Points on a hilly landscape, in no order, each with its height.
A ball rolls from a point to whichever of its 2 nearest points has the largest drop for the distance, and stops where none of them is lower. Distance is the straight distance between rows; heights are no part of it.
Tobi: [115  85 120  45 108  93 134 137 165 129  98 156 124 106 148  82  75  75
 103 134 142  75 121 106 131]  (h 3.57)
Toza: [ 95 140 179 142 139 101  79 130 131 134 149 111 153 115 177 171 190 187
 102 144  99 134  63 110 136]  (h 1.95)
zav: [ 83 122 189 165 156 136  89 131  98 131 147 172 121  94 169 151 164 187
 125 158 107 107 140  89  85]  (h 3.08)
sedez: [173 145 102  99 112  91 152 151 169  58 156 109 125 223 116 155 148 157
 115 126 121 120 110 133 194]  (h 5.45)
Rezol: [158 114 130 210 127 164 149 109  57 128 108  85 140 106 107 127 130 140
 138 138 157 194 179 132  55]  (h 2.81)
nisif: [139 117 160  64 134 113  78 115  89 131 132 145 111 109 161 124  84 122
 114 141 144 103 126 116 125]  (h 4.79)
Nav: [124 132 151 193 134 159 122 112  40 152 139 120 105  85 109 137 119  83
 181 100 114 181 169 152  81]  (h 3.56)
biku: [121 131  99 107 114  99 120 112 106 103 147 158 119 140 144 175 100  88
 138 135 150  80 113 160 142]  (h 4.21)
Befa: [159 141  88 127  98  57 159 131 172 100 111 118 120 140 132 142 109 102
 102  71 144 112  72 134 215]  (h 2.65)
gagob: [133 141 192  99 144 101  50 114  86 136 166 163 110 138 177 178 120 152
 136 154 115 101 128  98 139]  (h 4.47)
kepum: [ 90 123 151 102 149 128 132 160 130 105 142 118 112 125 141 105 142 189
  91 155 127 103 148  92 105]  (h 3.37)
Dorus: [169 142 129  42 134 158 143 111 155 194 122 134 152 192  91 103 111 116
 167 110 108 159 138 133 143]  (h 5.29)
Kevuv: [190 119 166 106 124 139 112 122 161 164 107 101 134 113 124  55 108 118
  88 142 135 143  97  56 169]  (h 4.97)
Bim: [107 144 157 102 158 101 124 160 112 120 144 105 123 128 151 145 151 190
 139  98  98 143  86 134 167]  (h 1.68)
bol: [ 87 151 119  98 156 132 137 143 116 128 140 103 112 140 113 126 143 155
 132 124 119 143 156 151 112]  (h 2.82)
Rekis: [139 123 129 123 127 148  38 103  89 145 126 162 134 121 142 181  86 118
 135 164 149 102 123 130 112]  (h 1.81)
zuli: [103 108  68 160  98 124 164 132 213 104 146 111 149 176  81 122 148  90
  99 125 122 132 109 151 131]  (h 2.16)
tagak: [ 93 114  94 133 129 192 125 142 189 178 117 140 171 151 100 128 154 128
 128 155 118 127 129  99 109]  (h 2.71)
busa: [ 87 170 169 189 168 141  97 135  97 130 138 130 107  90 159 135 166 145
 180 110  81 143 157 129 130]  (h 2.31)
Bik: [104 177 172 152 168 135  71 126 105 139 132 124 117 109 162 152 157 188
 163 121 114 137 164 117 142]  (h 2.67)
nos: [110 128 120  26 150 122 135 139 105 140 123 153 126 170 145 166 113 146
 181 112 105 140 158 183 119]  (h 2.69)
Guk: [ 50  86 138 153 137 112 165 161  98 102 153 149 104  71 145 118 118  88
 135 138 117  77 103 131  61]  (h 0.89)
Kav: [144 132 124  32 138 119 142 142 133 140 121 136 137 187 126 136 112 161
 162 106  95 151 121 165 137]  (h 2.90)
sadu: [100 100  87 164 114 161 145 138 215 138 140 125 168 163  84 118 155 109
 110 145 119 107 115 109 121]  (h 2.41)
rutin: [175 141 125 140 106  73 116 107 122  83 153 130 121 167 156 184 136 152
 124 115 129  96  53 135 216]  (h 3.28)
mepen: [113 145 166 218 144 144 112 149  67 140 159 170 123  88 126 142 118  79
 183 130  89 165 131 142  86]  (h 2.96)
fipa: [132 149 129 114 139 124 126 147 138 136 119  83 141 140 127 113 142 181
 120 106 103 159  63 139 174]  (h 2.01)
nisa: [129 111 106  77 113 146 155 106 143 150 120 104 133 163  84 105 116  97
 112 115 131 165 127 157 137]  (h 3.39)
denil: [176 105 111  96  96 148 148 114 192 160  98 160 132 143  97  90 109 101
 106 147 172  82 189  58 134]  (h 4.55)
Fafel: [110 135 129 208 141 126 154 143 107  91 185 138 131 120 106 129 158 118
 122 160 122 120 131 136  87]  (h 2.06)
zek: [125 121 186 181 152 153  97 120 107 130 125 145 147 101 163 144 162 202
  99 163 147 116 135  95  79]  (h 3.52)
Mafo: [173 126 125 209 110 101 102 115 110 111 117 140 163  76 139 152  91  74
 114 158 180 110 105 130 114]  (h 3.22)
zepez: [ 74 115 124 140 155 142 142 153 114 133  83  87 124  58 134 102 144 144
 135 106 119 151 144 148  79]  (h 4.53)
roki: [140 130 158 209 136 113  99 114  78 117 162 132 122  84 144 144 122  98
 126 144 137 118  81 124 119]  (h 2.49)
buv: [160 159  89 155  96  94 161  81 151  86 135 102 116 154  82 147 125  76
 100 105 159 140 153 163 150]  (h 5.57)
lifot: [146  94 106 139 102 194 115 116 110 170  78 132 158 113 127 110 105 114
 122 159 153 147 149 104  83]  (h 2.98)
bozi: [133 141 107  74 126 127 163  83 108 133 139 120 139 200  88 168 131 163
 155 101 104 180 133 202 153]  (h 6.15)
Mumeb: [177  95 114 208  97 155 128 138 134 118 117 158 184 121 127 130 110 123
 125 189 185 115 142 125  69]  (h 2.29)
pob: [136 130 150 145 122  92 131 131  81  88 182 158  83 167 167 175 140 120
 165 113  88  97  73 122 195]  (h 3.63)
Fiziv: [101 119 125  83 149 169 119 142 135 154  58 121 144  82 146  95 127 157
 147 122 134 148 188 129  95]  (h 5.31)
Devit: [119 132 119  77 132 173 127  94 112 164  99 117 154 144 108 141 117 122
 141 124 135 180 191 164 102]  (h 6.30)
Bov: [163 140 134  92 126  77 159 170 147  49 170 112  96 201 146 174 146 144
 131 114 121  99 138 116 183]  (h 5.53)
mituv: [183 104 158 239 110 127 123 151  62 118 171 169 151 100 110 155 108  94
 167 183 165 156 163 133  68]  (h 3.79)
Kegog: [108 127 107 177 139 145 169 120 140  97 145  83 152 133  78 118 154 119
 103 137 138 178 137 171  73]  (h 2.18)
gof: [ 82 149 178 118 156 102  95 152 120 132 130 112 134 106 188 167 174 195
 154  96  79 130 101 129 163]  (h 1.23)
vaf: [ 69 137 128 113 153 150  96 156 149 135 105 139 157 126 155 144 158 187
 123 152 110 120 151 115 104]  (h 4.48)
rebon: [146 118 152 215 120  79 115 124 101 109 138 131 146  42 152 140 109  76
 112 143 157 108  70 128 115]  (h 2.88)
lada: [130 164 160  96 150 142 130 125  77 124 173 125  76 149 121  98 123 139
 133 133 129 147 192 112 111]  (h 3.02)
fefoz: [117 168 148 113 164 154 135 117  90 136 136 112  86 121 121 112 149 161
 150 116 130 170 216 130 106]  (h 2.66)
fot: [149 106 124  61 109  75 149 146 193 125  96 134 106 121 129  76  85  69
 106 100 135 100 123  99 155]  (h 3.76)
Tuto: [150 128 110 110 125 180 105 124 163 188 125 123 159 149 106 113 132 113
 128 144 126 121  97  94 167]  (h 4.60)
migov: [102 132 109 178 145 119 137 144 138  95 148 103 136 114 115 124 146 127
  97 151 129 124  97 141 108]  (h 2.36)
tik: [132 124 128 165 145 176 130 132 111 143  75 100 144  92 140  92 135 181
 118 138 150 166 163 105  90]  (h 4.25)
supi: [172 140 110  84 111  98 146 145 205 102 148 112 128 214 111 115 134 134
 117 123 117 134 131 123 178]  (h 5.37)
Gen: [140 117 135 145 116 123  66  99 106 112 137 183 133 112 148 172 106 123
 110 173 159  63 149 120  97]  (h 1.31)
Nuned: [143  93 130  88 117 101 152 150 211 134 105 125 109 112 111  49  98 100
  86 113 145 114 131  67 142]  (h 3.95)
Getet: [ 92 143 153 235 146 129 157 165 100 102 183 133 125  97 117 108 151 101
 138 137  88 149 102 133 100]  (h 1.69)
sater: [137 138 166 112 132  91 148 161 119  59 189 142  79 185 169 161 154 128
 142 126 104 100 136  89 174]  (h 5.63)
nif: [ 98 121 155 105 146 154  79 136 118 137 103 144 140  98 167 134 131 178
 106 162 133 113 139 102  98]  (h 4.32)
nimu: [191 120 132 232 110 113 115 129  77 101 157 148 155  81 121 155  91  70
 146 170 176 130 137 140  96]  (h 3.60)
zadu: [125 104 129 121  98 114 119 121 178 117  95 170 141 109 150 121 111 125
  81 161 161  63 136  87 120]  (h 1.33)
tak: [ 85 153 133 115 170 118 150 149 116 125 127  76  99 106 128 116 156 169
 165  64  98 165 121 164 152]  (h 3.97)
nur: [166  92  76  79  92  96 172 136 178 118 125 125 123 193 108 128 128 136
 142 106  94 132  70 153 199]  (h 3.53)
rogo: [ 71 137 121 129 157 139 120 156 147 146  75  79 139  65 155 106 149 151
 154  95 108 152 112 160 129]  (h 4.36)
gona: [145 135 152 177 121 129 129 104  95  95 172 160  81 128 129 120 133 142
 104 150 148  81 174  88 116]  (h 3.68)
Suba: [145 106 106 174 102 164 148 139 202 118 110 115 144 145  86  78 155 150
  73 152 152 113 146  85 122]  (h 3.90)
giko: [ 63 100 132 134 138  90 139 158 113  90 158 142 117 104 157 145 126 101
 133 141 114  74  84 131 106]  (h 0.40)
pezof: [127 131 117  62 150 104 163 144 151 149  89 104 133 127 122 114 138 181
 188  71  82 178 130 186 170]  (h 3.25)
zeki: [ 99 159 163 161 157 112  82 130 118 135 126 114 155 113 167 173 176 194
 144 116  86 143  61 141 161]  (h 1.72)
Fegik: [161 128 134  43 136 154 141 138 181 189 137 136 141 186  87  94 115  89
 148 128 122 127 146  94 126]  (h 5.38)
babo: [176 160 127  75 146 152  72 109  89 165 112 131 138 141 125 135  90 141
 147 115 132 155 121 161 155]  (h 5.08)
zaga: [146  84 103 146  83 182 168 110 127 124 101 143 158 137  90 113 125 120
 107 161 167 122 187 131  46]  (h 3.62)
Buzat: [129  92  68 127 100 125 171 134 195 140 139 114 137 191  89 125 138 114
 131 102 100 128  63 142 186]  (h 3.66)
mut: [110 105  93 117 118 155 159 142 194 168 133  99 145 174  79 110 156 124
 130 104  94 162  83 139 165]  (h 3.80)
ruru: [146 109 118 152 128 171 113 113  82 137 104 130 133 112 120 130 111 133
 122 161 162 132 164 130  71]  (h 2.61)
zuz: [130 119 128  63 133  93 152 169 156  84 145 116  99 167 137 117 122 138
 118 122 120 113 119 127 149]  (h 5.82)
Fiso: [120 140 121 153 153 132 121 128  73 141 127  84 125  89 125 128 119 119
 141 100 128 164  68 167 134]  (h 4.00)
Bese: [110 120  83 112 137 109 166 127  99 136 112 123 126 131 123 162 138 179
 182  84  88 157  74 200 166]  (h 4.24)
zis: [107 119 184  88 149  78 145 165 126  90 166 113  76 123 154  94 137 143
 103 122 116 114 121  86 134]  (h 4.52)
lafut: [131 150 120 184 104 103 140 105  83  91 190 158  88 155 122 163 129  49
 168 105 113 105 128 156 144]  (h 3.93)
dazap: [120 141 112 125 138 139 123 118  83 123 151 122 111 131 115 139 125 120
 128 132 141 134 141 156 108]  (h 2.56)
Somis: [182 107  76 147  72 162 133  77 133 161  94 149 158 141 102 125 103  67
 113 155 178 112 174  96 116]  (h 6.76)
zinub: [119 139  74 162 112  50 168 132 168  76 107 134 121 141 125 177 113  92
 108  68 134 110  88 147 176]  (h 2.80)
nesom: [ 74 111 173 162 152  88 108 143 125 122 155 123 152  85 180 160 181 156
 105 143 101 115  55 108 104]  (h 1.45)
lom: [123 161 128 128 141 132 155 103  79 120 181 102 100 168  90 149 144 137
 144 106 115 172 145 177 140]  (h 6.02)
Zafo: [136 123 107 139  98  99 135 125 195 129  88 129 125 107 123  97 116  89
  80 114 154  93 115  78 169]  (h 5.30)
pul: [ 86 132 126 100 137 130 151 125  59 140 156 150  83 142 124 170 124 111
 194  86  95 142 136 180 127]  (h 4.61)
mobe: [161  98 103 175  93 196 147 117 179 151 113 138 154 158  95 100 146 136
 106 172 166 114 155  75 107]  (h 3.67)
guki: [105 115 108 174 131 142 133 147 162 124 121  95 162 111 121 112 147 141
  96 138 115 148  57 132 122]  (h 2.62)
Geve: [124 155 143 203 161 160  82 110  84 135 124 123 125  90 125 162 148 123
 196 118 126 167 185 155 102]  (h 1.75)
Mib: [ 74  90 136 147 149 130 151 154  70 131 119 127 110  51 134 113 115  90
 137 127 130 121 114 141  59]  (h 1.40)
Pekon: [117 132 116 170 121  87 156 130  90  77 183 153  89 169 147 173 138  84
 167 108 100  90  92 146 163]  (h 3.78)
Tuz: [157 115 111 159  90 138 111 103 150 130  92 156 158 102 144 128 107 102
  99 160 170  81 133  95 128]  (h 1.80)
zifa: [ 93  82 144  58 124  95 131 145 137 112 107 147 114  79 162  97  92 111
  89 148 141  75 123  98 101]  (h 3.34)
zun: [132 118 112 108 123 149 135 144 189 146 124 102 125 162  91  72 136 123
  91 130 126 142 121  95 147]  (h 5.17)
gid: [134  95 150  94 114  77 151 152 187  93 112 126 100  99 143  62 112 139
  64 129 146 102 133  72 127]  (h 4.14)
Vot: [111 177 139 165 162 150  88 130 123 130 131  98 150 129 140 153 162 196
 139 128 114 146 126 141 145]  (h 2.21)
gufo: [171 131  66 109  81  75 170 101 148 106 125 134 123 179 112 164 111 104
 134  83 133 119  99 173 207]  (h 3.26)
dib: [150 111 118  60 119 110 155 141 219 160 149 139 129 198  91 105 117  81
 134 120 132 105 151  93 154]  (h 5.49)
Fab: [113 136 164 221 147 124 136 142  75 114 178 129 110  80 133 125 125  79
 152 124  98 140  67 130 117]  (h 2.07)
kif: [118  96 144 152 109 120 107 116 130 100 118 180 145  93 157 143 119 144
  89 179 162  49 138 104  87]  (h 0.75)
Fide: [ 95  80 127 139 132 134 143 144 111 119 107 131 132  56 139 100 104 114
 107 142 144 106 103 120  63]  (h 1.84)
suso: [ 68 145 138 116 160 136 139 132  91 141 133 124 108 112 142 150 152 117
 199  80  90 143 164 177 118]  (h 4.76)
Pimep: [117 144 106 141 107 100 139 102  90  87 175 152 102 144 116 175 114  61
 145 126 145  86 156 154 116]  (h 4.08)
pulom: [ 95 131 134  71 155 125 141 164 140 114 130 103 108 133 112  83 133 169
 106 135 121 143 152 121 102]  (h 3.09)
mumoz: [185 148 129  51 133 146 114 123 127 183 114 135 141 162 116 109  96 138
 150 113 113 148 106 145 164]  (h 5.19)
sefis: [152 112 180  65 106  76  83 104 140 144 127 142 138 105 190 136 121 119
  85 139 133  99  79  98 151]  (h 4.92)
pobom: [106  96 171  83 135  72 152 176 172  73 146 119  95 115 146  81 129 168
  68 139 127  98 139  77 111]  (h 4.34)
Kunor: [158 151 133  66 122 125 132  82  92 122 158 130  98 161 104 124  95 107
 116 144 160 142 199 143 108]  (h 6.48)
Puges: [102 118  85 163 117 118 172 127 161  88 156  87 138 155  76 133 148 103
 104 122 128 160 106 182 110]  (h 1.92)
Reden: [162 136 106  80 111  90 152 136 220 160 113 159 119 163 100 125 106  66
 139  94 138  88 146  75 179]  (h 5.59)
sogav: [106 133 113  48 135 127 122 135 112 123 143 142 125 168 129 151 110 127
 141 140 125 125 164 153 109]  (h 2.45)
vasa: [180 136  88 135  82 131 125  68 121 118 107 142 140 138 102 153  96  74
 105 143 183 115 194 133 118]  (h 6.66)
fod: [ 66 140 124 115 143 147 103 176 188 137  95 111 169 125 150 129 169 192
 130 127  90 133 127 124 138]  (h 4.27)
rur: [104  75 168 150 126 110 110 120 122 132 108 142 147  58 177 125 145 143
  75 166 134 101  72  97  71]  (h 2.68)
davab: [111 149 124  68 138 146 154  94 137 152 116 106 145 173  90 145 132 146
 143 105 117 188 173 192 132]  (h 6.22)
kiz: [126 136 128 162 144 144 128 119  61 140 121  88 126  83 114 134 118  93
 154 105 129 176 127 166  88]  (h 3.82)
gapep: [ 98 141 159 189 152 149  80 130  68 154 140 171 113  86 136 168 114  93
 214  98  84 144 119 161 107]  (h 2.58)
lizub: [109 142 104 108 134 156 143 155 190 166 102 108 154 154 109 110 169 165
 152  97  90 164  97 138 171]  (h 3.94)
fego: [116 128 131  85 137  98 151 167 118  71 179 120  83 180 145 136 136 121
 132 126 115 101 150 116 133]  (h 5.73)
Pog: [125 134  88 114 100 117 109 121 149 112 135 145 150 170 131 159 116 105
 120 136 133  90  90 153 155]  (h 4.35)
dav: [136  99 116 106 119 152 168 124 152 132 107  92 105 122  91  53 115 117
  80 128 150 166 161 114 104]  (h 3.83)
fal: [169 140  71 167  89 141 126  89 167 143  94 152 163 137 100 148 112  58
 113 132 173  93 147 101 149]  (h 6.87)
vop: [132 138 116  74 132 140  71 113 105 134 141 164 130 157 138 169  95 120
 134 158 137 100 143 148 125]  (h 2.17)
til: [118 119 123 180 140 154 164 117  87 123 128  91 137 108  89 124 142 129
 132 136 137 173 167 157  60]  (h 2.46)
Zemem: [146 131 115  86 125 106 169  92  76 118 172 111 103 179 100 158 120 134
 149  94 117 158 119 193 153]  (h 6.09)
Tizub: [180 151 129 117 134 154  81  98  70 151 125 117 112 126 124 132  91 130
 122 139 152 160 142 139 129]  (h 4.94)
mipan: [132 124 157  91 114 122  93 127 163 139 121 122 157 128 150 114 131 152
  82 158 119 113  95  77 149]  (h 4.91)
fupo: [ 88 156 154 212 139 151 125 148  94 113 171 170 103 136 148 122 146 102
 159 127  45 159 121 130 114]  (h 1.35)
datal: [162 130 144 124 132 171  94 121 145 180  99 109 154 125 136  93 127 135
  98 151 127 148  89  72 167]  (h 4.80)
savu: [ 85 142 102 162 142 157 122 158 182 145 100 107 180 121 125 130 163 150
 139 122 100 157  74 148 131]  (h 2.84)
Gipak: [101 157 132 169 159 145  91 133  82 145 131 131 132  96 132 175 143 121
 197 107 105 143 137 184 102]  (h 2.22)
gebar: [ 72 154 180 138 152 133 103 152  98 116 172 158  98 159 176 165 169 156
 165 127  62 124 143 100 141]  (h 2.20)
nuvo: [116 119 132  77 127 138 122 154 180 152 115 125 142 151 129 100 132 145
 101 139 105 128 105  96 147]  (h 5.05)
dis: [142 131  68 159  87 124 158  95 205 130 111 140 155 154  75 147 127  43
 111 119 155 110 147 129 147]  (h 6.94)
Noko: [141  91 126 190 110 152 138 144 107 111 129 181 163 103 124 148 108 134
 134 189 174  98 159 148  34]  (h 1.83)
kob: [189 134 126  98 112 141 147 105 192 153 123 133 124 167  81  72 118  95
 105 143 158 133 179  75 143]  (h 4.75)
rozis: [109 136  89 128 130 193 130 118 173 168 112 127 174 179  96 137 156 142
 124 157 123 152 167 137 101]  (h 2.97)
los: [165 129 116  95 119 152 102 110 113 145 110 124 132 125 122 103  93 113
 103 146 156 128 139 119 136]  (h 4.77)
ravuz: [124 144  97 185 137 191 122 139 177 170  89 102 190 129 107 127 164 144
 143 138 112 172 107 127 130]  (h 2.91)
raro: [122 158 117 153 151 180  89 131 139 150  89 105 174 121 134 134 152 168
 129 143 124 158 133 130 131]  (h 2.59)
Kulan: [145 168 150  92 159 124 132 130  82 128 159 112  95 158 117 132 124 159
 150  99 119 165 140 161 155]  (h 5.93)
fena: [107 127 128 128 157 157 123 125  79 145  82  87 111  63 141 106 121 138
 152 115 143 168 181 144  83]  (h 4.73)
zesu: [152 122 117 148  96 124 147 122 193  97 107 141 128 125 113  88 132 150
  61 149 163  93 161  83 142]  (h 4.10)
moso: [125 107 115 148 126 168 132 122 102 152  45  85 145  66 159  92 117 148
 152 121 152 178 174 115  85]  (h 4.51)
lopek: [159 144 109 148 121  98 148  91  74 103 171  89  89 127 106 127 120  95
 138  89 141 136  88 175 166]  (h 5.75)
zuked: [102 129 165  60 145 116 103 160 125 123 134 136 129 130 166 129 127 169
 116 151 118 106 133  98 116]  (h 3.65)
kuzo: [123 141  64 159  98 100 172 123 224 117 105 143 129 171  92 155 131  69
 105  75 137 118 137 119 170]  (h 7.00)
geb: [157 149 129 105 141 115 126 121  72 128 161 102  86 131 123 115 107 134
 134  99 130 149  90 157 159]  (h 5.84)
zakin: [151 146 126  60 134 131 143 120 152 179  70 104 144 122 120  94 124 144
 184  64 102 177 125 174 166]  (h 3.41)
zop: [143 123 169 244 139 149 120 151  74 131 167 173 137  92 117 143 128 112
 167 168 127 159 146 127  75]  (h 3.38)
fibo: [141 159  81 151 106  84 154 112 162  97 105 130 115 123 101 136 114  92
  81  98 165 114 144 129 153]  (h 5.48)
fevil: [152 128 119 165 124 152 114 102  66 122 144 120 126 115 102 151 102  95
 131 147 153 143 150 152  85]  (h 2.28)
kilum: [128 135  87 113  99  87 144 126 189 106 109 133 124 131 127 130 102  81
 103 106 143  90 113 119 163]  (h 5.39)
kibor: [141 157  84 192 112  63 154 128 151  66 154 134 135 149 123 182 138  91
 126 103 142 104  87 168 169]  (h 2.95)
ferus: [137 156 132  89 152 135 135 116 122 155  85  73 120 100 128 102 140 152
 172  75 125 183 154 190 156]  (h 3.61)
git: [149 131 134  61 136 153 119  96  79 154 120 118 123 139 105 128  89 106
 125 134 152 162 190 153  87]  (h 6.39)
gora: [119 126  96 118 128 129 141 123  87 149 116 109 133 109 113 147 114 133
 163  86 107 161  60 201 143]  (h 4.13)
mati: [134 104 112  45 129 103 168 161 146 146 104 125 130 160 121 117 119 163
 161  89  83 163  82 169 162]  (h 3.07)
Filoz: [166 143 166  66 113 104  70 115 144 159 128 137 162 146 170 135 116 155
 102 151 119 114  80 103 176]  (h 4.78)
nuza: [143  93 111  98 114 167 164 111 170 174 114  88 125 145  70  71 120  78
 112 115 136 168 144 109 126]  (h 3.59)
Sek: [174 107 137 141  84 146 146 115 191 140  82 162 133 124 126  91 120 140
  87 145 176  74 170  48 142]  (h 4.33)
gile: [122  79 137 173 121 140 126 135 140 122  98 130 155  69 152 111 122 136
  90 166 153 111  86 111  81]  (h 2.27)
fizep: [123 126 177 134 127 106 112 117 102 108 159 158 104 108 158 123 134 162
  92 160 151  74 145  79 114]  (h 3.96)
Nad: [159 130 107 111 120 136 140 126 133 148 120  88 127 135 104  92 117 138
 117  98 118 158  50 147 182]  (h 2.26)
Zok: [131 117 154 124 139 151 130 128  79 126 116 121  92  89 135  86 113 160
 104 143 159 121 159 103  86]  (h 4.31)
Mik: [115 164 139 164 157 160 118 109  91 136 131 106 110 109 117 141 168 144
 172 115 127 170 220 157 107]  (h 2.25)
runis: [162 137  80 146 105  72 149 109 126  85 147 125 119 164 124 172 123 123
 133 112 133 112  63 166 197]  (h 3.12)
nelu: [137 117 161 221 135 161 158 113  50 136 138 118 125 108 103 138 132 107
 169 125 125 198 203 138  50]  (h 3.21)
Zagiz: [156 140 107  90 113 137 107 119 151 145 134 133 147 171 124 129 116 126
 115 148 128 107 101 121 171]  (h 4.46)
kozog: [152 135 184  67 131  92  53 106 102 146 148 151 138 138 174 173 108 158
 118 141 121 109  83 116 160]  (h 4.63)
savip: [ 97 134 133  86 129 133 122 183 205 158  99 116 168 159 144 126 164 196
 155 110  71 139 102 115 166]  (h 4.09)
tuli: [ 82 128 134 129 146 126 137 145  68 137 146 163  93 139 158 170 139 133
 218  78  67 123 112 167 150]  (h 4.49)
zako: [151 134 159 113 123  79 120 134 101  94 176 124 104 165 168 178 143 161
 136 124 109 105  79 121 196]  (h 3.45)
napu: [ 82 154 138 100 167 137 103 131 112 139 104 123 109  85 153 132 155 147
 195 103 120 135 193 162 117]  (h 4.93)
tam: [168 174 109 162 114  97 148  80  96  89 163 100  88 135 102 132 120  83
 112  94 163 125 139 148 157]  (h 5.66)
latil: [170 136 116  76 102 125 117 122 167 155 122 145 132 149 117 101  96  89
 113 137 144 107 139 108 157]  (h 4.59)
nozun: [ 85  69 151 103 112 107 114 128 142 126 105 155 143  62 177 121 119 121
  87 159 140  74  93  94  89]  (h 3.03)
gubom: [ 76 100 162 159 143  86 119 140 125 108 155 157 145  80 173 150 144 116
 118 162 118  85  69 120  87]  (h 0.90)
sulov: [114 100 145 167 131 147 111 134  94 109 136 171 133  94 141 142 121 145
 124 173 151  74 148 119  57]  (h 1.32)
fitaf: [190 113 116 204  81 140 126 104 149 112  82 174 171 107 130 136 113 116
  98 162 194  81 149 106  95]  (h 2.30)
repul: [159 131 113 103 111 103 140 144 222 124 139 116 120 172 103  85 127 112
  89 114 128 119 124  87 177]  (h 5.28)
kas: [108 108 120 131 126 167 110 131 143 133 105 157 157 114 138 122 130 162
  97 173 145 101 137 102  82]  (h 4.07)
dapi: [147 124 150  77 139 129 115 119  81 129 136 137  88 109 132  99  91 119
 115 149 160 110 175 117 104]  (h 4.57)
Boram: [136 106 167  72 124 107  86 110 124 148 105 144 131  76 175 109  98 124
  83 153 148  97 102  85 124]  (h 4.96)
vinus: [167 134 112 118 103  96 129 126 158 127 122 110 131 144 129 112 111 117
 106 105 126 121  54 129 205]  (h 2.47)
Guv: [ 88 155 170 176 132 146 107 133  90 103 169 177  95 167 172 143 149 126
 157 124  39 135 116 113 152]  (h 1.79)
mitot: [122 113 149 201 151 172 110 140 122 137  86 125 156  84 155 130 149 203
 130 154 145 143 151 109  67]  (h 3.92)
papo: [148  84  94 148  88 208 151 115 145 177  97 136 166 148  99 112 131 113
 127 167 159 125 176  89  70]  (h 3.35)
nugo: [ 65 145 140 147 168 117 132 151 117 128 118  95 119  74 156 133 173 154
 186  80  94 142 109 164 139]  (h 4.15)
mupel: [139 110 129  86 138 135 146 138 117 115 114 105  97 101 118  65  96 136
  87 138 151 143 142 109 104]  (h 4.04)
lin: [153 153 166 126 133 123 131 113  78 104 174 147  59 139 131  81 123 134
 119 144 140 104 195  85 127]  (h 3.36)
duf: [180 115  89  90  87  85 180 104 178 129 128 120 115 187  89 118 108  95
 132  81 126 140 103 157 193]  (h 3.40)
rimeb: [ 51 136 171 139 161 125 111 159 106 115 162 148 110 121 173 144 170 175
 139 144  90 112 147  93 109]  (h 2.63)
Tibe: [143 139 199  96 142 106  78 118  93 115 173 167  94 136 165 134 122 161
 112 158 128  91 163  67 126]  (h 4.22)
kize: [105 127 108 136 146 104 141 130  63 141 140 143 112 123 138 181 128 149
 204  86  74 139  72 196 146]  (h 4.37)
lub: [174 156 110  97 111 108 131  90 127 106 136 139 109 155 107 135 104  93
  99 130 174 107 191 128 135]  (h 6.57)
Peda: [164 103 145 134 102 118 126 114 181 144  92 110 140  92 143  72 126 106
  72 129 144 117  83  63 170]  (h 5.14)
tiv: [116 160 114 123 151 138 139 135 127 138 104  65 122 109 114 101 154 162
 129  80 123 196 124 164 154]  (h 3.81)
pil: [122  92  95 129  99 171 144 132 153 126 100 156 148 125 110 110 126 121
  97 177 158  89 156 117  74]  (h 3.85)
zot: [115 141  95 105 121 164 125 116 144 149 126 121 153 172  96 132 132 126
 122 135 126 147 125 152 125]  (h 3.19)
motuz: [100 153 150  82 165 140  93 139 132 147  84 111 132  84 164 112 144 172
 155 117 123 135 172 136 121]  (h 5.11)
bem: [ 72 150 146 193 164 135 127 158  95 118 158 131 111 121 146 140 160 136
 161 127  78 129 108 126 123]  (h 1.82)

Where does a ball stop that starts at each point below?
gid: giko
Zemem: runis
dib: runis
zepez: kif
datal: runis
Reden: runis
motuz: Puges
Boram: Puges
supi: Geve
sefis: Geve
